Each scene shows the same named points in several views. A view is turned or mirrored, shifted and resized as a whole, has a little noise and may leave points out.

Scene 1
View 1
(95): [ 19 -11   3   2  -2  19   5  -5]
(224): [ -8 -41 -20  -8 -32 -40  76  16]
(222): [-28  -9 -14 -29   5 -16  -6  46]
(166): [ -1  -7 -22  -5 -24 -35  38   8]
(186): [ -7  -4 -13 -29  12 -12   8   8]
(32): [-17 -20 -17 -28  -5 -30  38  20]
(207): [ 14 -22  -3   4 -11   9  25   4]
(22): [ -1 -11 -11 -13  -5 -11  19  10]
(220): [ -7  -8  -5 -31  15  -4   8  11]
(148): [-32   0 -32 -44  -1 -63  41  25]
(34): [-12 -28 -16 -18 -15 -27  49  19]
(185): [-26   3 -21 -39  10 -32  -3  33]
(126): [ 10 -25  -3   8 -18   7  24  10]
View 2
(207): [-38 -11  -9 -21   6 -24  19 -14]
(222): [ -3 -31  25  -8   5  17  23 -12]
(148): [ 28 -22  -1 -21   8  24 -22 -27]
(224): [ -8  21 -27 -28  37   7 -13 -25]
(185): [ 10 -39  17 -13  -1  16   9 -17]
(22): [-19 -21  -2 -18   4  -8  12 -14]
(166): [ -1 -13 -23 -30  15  -5   4 -15]
(220): [-19 -31  13 -11  -7  -7   6 -19]
(126): [-34  -8 -13 -24  14 -18  23 -11]
(32): [ -4  -9   0 -19  13   8  -5 -23]
(186): [-12 -33   8 -14  -7  -6   4 -20]
(95): [-41 -27  -7 -18  -6 -31  26  -8]
(34): [ -8  -2  -9 -22  19   6  -5 -23]
View 3
(185): [-11  -8  -4 -11   0  18 -25 -17]
(186): [-10  -1 -26  -6 -14   5 -24  -3]
(207): [ -4  17 -31   1 -34  -5 -13  25]
(220): [-17   6 -30  -6 -14   3 -23  -3]
(222): [-18  10   2  -7  -6  23 -22 -10]
(32): [  3   1 -14 -15 -14  -3   2  -7]
(95): [-13  20 -39   9 -31   0 -29  30]
(148): [ 15 -25  -2 -26   3   2  -3 -24]
(22): [ -3   7 -20  -4 -21   2 -14  10]
(166): [ 18  -7 -10  -8 -20  -1  -4  16]
(34): [ 10   3 -10 -18 -21  -6   9   4]
(126): [ -1  20 -20   3 -37  -1  -7  28]
(224): [ 26   4  -5 -21 -27 -15  31  11]
View 4
(224): [ 52  15   8 -24 -15  37  20  11]
(148): [43 48 -9 -1 19 -8 25 33]
(95): [-25  -1  14   2   4   0   4 -29]
(207): [ -8   0  15  -4  -6  12   7 -21]
(126): [-16 -12  21 -11 -17  18   4 -24]
(32): [26 29 -1  2 -2  1 18  7]
(166): [ 16  13  12 -19   7  12  17  15]
(22): [ 1 17  8 -1  1 -1 11 -4]
(186): [ -3  27   1  10  12 -14  12  -3]
(185): [  5  36  -6  21   9 -30  15  27]
View 5
(34): [-32  16  10   9   1 -14  -2  27]
(220): [-13  -2 -16 -13  -3  21 -24  31]
(32): [-27   2  -2   4  -2  -3  -7  30]
(126): [ -6  21 -11 -21 -16   1 -10   4]
(22): [-15   6 -15 -11 -11   9 -10  22]
(222): [-32  18  -8 -11 -10  27 -17  55]
(148): [-44 -16  -6  25  -1  -2   6  54]
(186): [-17  -8 -18 -11  -8  19 -18  33]
(207): [ -2  14 -14 -22 -13   3 -16   1]
(224): [-25  10  11  12   0 -35  11   6]
(95): [  5  10 -24 -32 -18  19 -19   3]
(166): [-21   2 -13   2 -19  -9  10  21]
(185): [-35   1 -14  -2 -10  26 -12  57]
View 6
(148): [ 29  19  13  21  24 -32  -5  -7]
(32): [ 14 -12   1   7  15 -23  -6  -9]
(34): [ 20 -25  -5   6  17 -19  -8  -9]
(95): [ -4 -30  -3 -36   0  13  17  -9]
(224): [ 52 -40  -6  24  23 -29 -21  -6]
(220): [ -5  -3   7 -14   0 -11  11  -6]
(22): [  6 -13  -1 -12  11  -5   6  -9]
(126): [  2 -38 -15 -21  13   3   3 -12]
(166): [ 28 -19  -6  -4  27  -5   0 -12]
(207): [  3 -37  -8 -23   4   4   7 -10]
(222): [-20  14  -3  -6  23 -20   0 -14]

Which points are out of place in each view (at most two, in the order of its rows)? Write none if all are in place.
view 1 | none
view 2 | none
view 3 | none
view 4 | (126)
view 5 | (34)
view 6 | (224)
